Each row is a point on a tangle of strands that fork and nearly touch. The rows are in no order.
In the rows, zero is written as 128.
Two points are linked if the straight distance between their rows is under 104. Some points are linked to none.
<262>: [158 116 163  65 131  90 150 107 127 164 114  79 148 119 142 159 124 154
 143 180 154 110  50]
<518>: [116 117 103 103 105 129 126 154  91 117 116 110 123  96 144 125 115 117
 148 150 106 123 113]
<56>: [ 89 120  93 170  98 135  89  91  67 160  96  76 125 155 160 135 132 157
 146 142 143 111  99]
<552>: [170  99 130 115 105 131 170 142 135 103 133  98 170  64 170 126  66 148
 131 151 144 104 142]
<1040>: [115 134 104 107  85 134 135  85 108 112 115 104 126 133 104 193 141 118
 162 169 125 129 115]
<949>: [ 85 125 109 160 124 134 109 127  68 138  92 102 114 172 123 114 138 162
 156 129 121 122 125]
<135>: [129 146 135 156 158 125 100 114 107 135 125 125 107 236  96 110 136 201
 146 134 107 134 156]
<551>: [107 152 121 148 178 103 104 180 143 136 143 156 102 128 150  61 109 122
  92  93 141 123 185]
<356>: [147 123 122 119 173 134 116 181 109 120 109 113  90 194  92 114 140 124
 144 133 101 187 106]
<261>: [153  97 115 129  76 170 127  79 151 118 144 150 115 119 125 133 149  83
 129  60 140 112 114]
<54>: [168  97 182 104 192 117 140 158 152 166 144 132 133 184  83 105 157 155
 162 192 115 180  88]
<478>: [113 116  71 167 103 100 111 149 130 122  94  99 103 163 178 141 168 112
 125 117 198 118 100]
<59>: [155 106 109 110 136 122 101 157 149 138 107  75 120 173 132 104 104 158
 160 139 192 144 115]
<604>: [159 177 158  88 181 105 119 179 145 123 150 149 102 144  89 174 139  94
 128 179  87 177 153]
<407>: [115 150 133 139 152 134 149 139  59 135  89 130 118 152 108 171 170 107
 136 175  71 136  56]
<1045>: [122  90 123 142  27 106 135 100 171 155 134 151 153  91 222 140 120 118
 119  85 155 122  94]
<1028>: [154 118 175  84 158 106 169 116 121 164 134 115 145 147 103 142 150 160
 147 191 150 121  35]
<746>: [112 174 150 148 162 118 151 140 104  93 135 136 126 172  83 184 168 136
 116 132  88 125 123]
<94>: [172  88  95 121  46 157 132 114 181 107 147 169 114 113 130 137 132  70
 168  87 140 145 121]
<15>: [154 157 177  97 186  94 129 170 155 117 141 117  80 153 100 152 121 129
 127 140 109 191 173]
<465>: [ 95 142 105 177 135 135 152  72 133 123 135 130 114 151 117 141 185 137
  97  95 137 117 156]
<691>: [ 70 137 172 114 142 133 131 137  77 172  88 126 159 115 175 134  73 146
  96 119  69 135 104]
<557>: [100 114 113 136  56 109 127 120 143 159 114 111 172  81 212 122  66 156
 118 120 148 100 128]
<122>: [143 165 133 102 147  98 153 173 144 127 158 160  92  90 122 179 150  85
 110 134 145 127 131]
<1030>: [149 140 115  85 147 136 125 187 149  87 136 136 104 105  98 129 104  91
 146 140 101 164 155]
<193>: [144 152 120 144 150 166 126 137  63 118 108 116  94 179  87 151 162 120
 167 182  76 162  74]
<372>: [ 71 118 137 114  99 155 113 120  87 176 115 119 160  97 188 119  65 158
  99 131  82 138 122]
<586>: [116 160 123 113 132 121 162 109 104  98 123 120 114 155  77 186 153 123
 155 153 109 144 127]
<52>: [137 100  96 133  51 116 110 129 153 114 125 116 139 136 151 131 109 132
 186 117 199 124 138]
<598>: [140 125 120 107 116 157 138 113 142 107 159 157 115  76  99 155 166  60
 102 108 118 117 103]
<877>: [115 125  83 118 120 133 140 158  76 121  99 124  99 130 138 140 148  87
 119 143 108 135  87]
<154>: [149 100 154 134  51 121 138  96 174 140 152 168 159  89 188 129 126 118
 115  60 147  87 120]
<839>: [152 136 168 105 152 148 133 146 178  95 179 154 136  65  69 133 122  91
 105 112 133 154 167]
<739>: [165 120 137 116 114 158 132 130 166  96 181 163 129  55  99 125 129  91
 121  91 127 124 122]
<482>: [100 166 166 132 148 117 150 111 112  92 148 139 164 117  85 165 148 128
 105 105  94 111 142]
<589>: [154 110 129 136  83 103 118 125 163 122  99  88 169 144 166 143  94 158
 174 135 218 101 126]
<159>: [ 72 122 113 153 125 111 153  89 121 154 126 140 107 104 201 139 179 110
  51  85 134 118  99]
<157>: [146 161 171 118 192  92 151 160 111 127 129 120 130 171 112 125 128 169
 113 130 128 115 140]
<698>: [157 152 139  81 163 103 145 155 119 128 120 126 126 120 119 149 126 105
 125 177 120 115  93]
<721>: [185 136 159  89 193  88 141 178 159 121 152 110  94 135 130 134 110 141
 118 141 166 177 171]
<101>: [182 107 170 138  59 145 122  70 161 123 157 170 136 112 148 137 139  95
 118  47 149  89 112]
<920>: [111 158 168 153 174  95 127 134 120 137 126 142 147 148 112 112 108 171
 116 118 108  98 176]
<614>: [140 111  63 128  62 142 131 123 164 110 130 136 102 130 130 163 158  71
 170 129 154 159 114]
<747>: [ 95 142 170 106 153 140 147 168  72 144  89 124 162  97 130 168  98 117
 104 131  42 130  93]
<481>: [103 135 110 145 155 114 134 160  85 119 118 130  89 156 137 123 168 116
  97 112 121 125 122]
<778>: [126 126  91 115 136 130 122 180 135 108 139 142 101 117 121 100 120  99
 125 115 126 152 155]
<121>: [126 121  81 103  88 150 103 102 137 104 129 111 134 156  90 138 103 136
 175 126 147 156 175]
<785>: [ 97 112 112 149  88  98 109  89 135 144 112 109 148 154 145 121 123 156
 141 124 178  84 157]
<80>: [ 81 147 125 161 149 119 145 132 103 125 144 151 110 109 148 141 177 116
  62  92 111 117 116]
<528>: [111 157 127 119 140 134 167 136 106 103 148 161 110  81 107 172 173  73
  98 120  94 129  87]
<194>: [ 96  99  95 166  91 170 111  78 121 152 120 140 119 100 166  86 158 100
  79  77 107 114 102]
<788>: [205 102 154 101 138 124 171 132 129 100 127  94 166  85 154 133  74 162
 127 199 159 105 111]
<513>: [ 60 127 135 154 105 123 129  53 122 167 129 157 135  98 140 102 129 141
  95 112 120  77 158]
<601>: [ 80 149 128 163 108 109 121  55 124 153 105 131 147 146 116 120 125 180
 122 131 131  84 175]
<138>: [151 138 157 138 142 176  79  93 174 118 167 163 138  89  79  80 132 121
 104  66 126 116 158]
<291>: [203  78 136 107 132 149 136 131 175 146 142  74 159 122 136 120  93 141
 180 200 186 124  91]
<836>: [108 165 151 170 163  92 116 123 122 141 113 135 124 211 108 112 134 193
 120 142 120  97 169]
<252>: [147 163 172 119 197  90 129 183 146 132 143 137  98 191  89 142 130 156
 114 110 105 159 157]
<664>: [119 106  92 135  59 104 124 148 148 140 130 134 138 101 192 136 136 106
 115  89 177 108 112]
<500>: [119 144 167 109 169 126 142 183  78 110 122 150 151  98 109 136 116 103
 124 128  71 124 109]
<322>: [ 96 109 134 121  97 125 127 125 116 165 105 101 163  83 215 107  51 182
 103 141 124 118 118]
<1005>: [141 128  94 106 149 150 110 139 103 140 107 103  85 189  91 131 138 124
 178 173 107 164  93]
<317>: [ 80 138 123 187 130 159  89 122  63 136 100 132 136 165 111  91 114 150
 163 118  89 117 155]
<940>: [ 70 134 166 127 111 114 136  87 121 153 143 137 155  83 166 119 105 154
  80 110 110  79 145]
<23>: [148 147 161 159 137 182  93  64 146 139 145 160 143 100  88  96 153 110
  79  65 112  94 121]
<817>: [169 153 125  72 172 131 100 160 137 116 121 147 110 128 102 144 129  87
 155 182  84 175 147]
<973>: [192 102 127 132  89 120 126 143 174 122 113  81 170 125 166 138  67 146
 191 174 197 122  94]
<750>: [128 180 142 116 153 113 166 148 140 103 168 169 112  92  70 176 175  78
 102 141 108 139 119]
<953>: [121 112 118 114  91 145 141 139 111 116 127 112 152  63 161 111  75 146
 144 132 106 110 138]
<330>: [ 85 149 146 213 143 128 127  69 149 132 147 156 124 134 100 102 175 126
  80 103 109  92 157]
<859>: [153  96 146 101 155 126 124 127 153 158 141  91 129 182  78 103 144 155
 183 193 150 160  71]
<363>: [ 98  98 116 157  94 150 132  75 137 167 119 152 112  96 216 119 154  95
  66  64 135 120  89]
<211>: [162 127 164 124 186 125 132 174 117 142 114 137 103 199  67 133 147 140
 152 163  83 172  84]
<818>: [153 133 127 132 170  93 121 170 144 133 138 135 111 137 155  82 102 152
  99 116 170 136 205]
<31>: [ 87 142 162 183 145 168 116  69 125 126 139 155 139 104 106 109 183 107
  64  77  88 105 110]
<289>: [ 59 111  90 173 112 177  95 115  86 144 112 148 126 103 149  80 132 107
 111 100  87 115 136]
<232>: [ 67 133 125 177 142 159  98 116  92 146 109 153 134 127 116  69 110 122
 119 111  77 110 158]
<751>: [ 78 111  66 182  90 121 102 108 111 145  86  99 116 154 186 129 150 130
 110 126 172 110 108]
<269>: [200 120 144  84 118 133 160 119 144 107 119 107 154 103 132 161  97 145
 172 195 146 122 139]
<285>: [ 94 124 152 132 114 142 138 104 115 125 141 127 177  59 158  91  81 151
 106 115 100  99 166]
<315>: [132 112  77 120  53 153 118 117 136 103 132 133 142 105 120 114 108 125
 177 123 138 132 149]
<153>: [107 117  81 163 113 137 142  68 147 111 127 137 113 169 127 144 175 120
 132  92 173 142 165]
<576>: [128 119 129 145 139 166 106 130 161 119 163 162 138  86 114  57 117 114
 105  71 115 124 173]
<461>: [102 120 110 145 122 130 102 151 134 139 146 159 125 101 158  60 122 116
  90  97 131  96 157]
<223>: [176  96 132  79 162 114 107 140 157 142 125  87 109 173 102 105 125 144
 167 168 152 178 107]
<498>: [124 130 105 113 121 123  95 108 139 118 115  97 128 185 106 131 111 172
 163 118 158 137 189]
<872>: [130 120  80 124 132 112  94 147 112 130  95  91 120 172 154 103 135 138
 140 130 188 117 104]
<359>: [182 128 151 111 196 105 145 159 155 113 151 112 116 117 150 113  77 142
 104 123 154 161 213]
<63>: [157 128 110  79  76 115 146  99 141 106 105 109 152 107 117 184 109 125
 182 178 146 122 130]
<48>: [120 161 161 102 147 123 142 123 148  87 167 142 148  85  68 153 123 113
 115 107 106 138 173]
<424>: [150 116  74 132 119 127 114 200 131 107 139 134 116  96 173  83  84 121
 131 122 149 121 155]
<73>: [110 109  52 160  95 149 148  99 141 102 109 116 103 155 126 152 183  96
 147 119 169 163 128]
<907>: [161 141 139  99 159 142 146 197 112  97 139 150 141  68 119 108 102  99
 140 155  94 132 135]
<777>: [131 135 117 133 141 118  92 114 126 141 114  84 102 222 100 127 131 185
 159 135 143 166 147]
<83>: [157 113 192 102 185 111 167 134 131 156 145 145 152 172  69 142 156 159
 158 201 104 145  61]

Follow the links from the first point to the second, and from the first to the third. Name the last point that the two ways share.
<498>, <907>, <154> | <15>
<101>, <778>, <777> | <15>
<194>, <785>, <482> | <953>
<785>, <80>, <269> | <953>
<63>, <1028>, <356> | <54>
<551>, <424>, <500> | <1030>
<614>, <691>, <424> | <1030>

A fork is a point with three links, a tip a point with one. Leave the first point through the second and follow the links. Name the first fork or tip that comes.
<122>, <750> | <953>
<291>, <973> | <15>
<551>, <461> | <664>
<481>, <80> | <54>
<836>, <135> | <291>
<788>, <269> | <122>
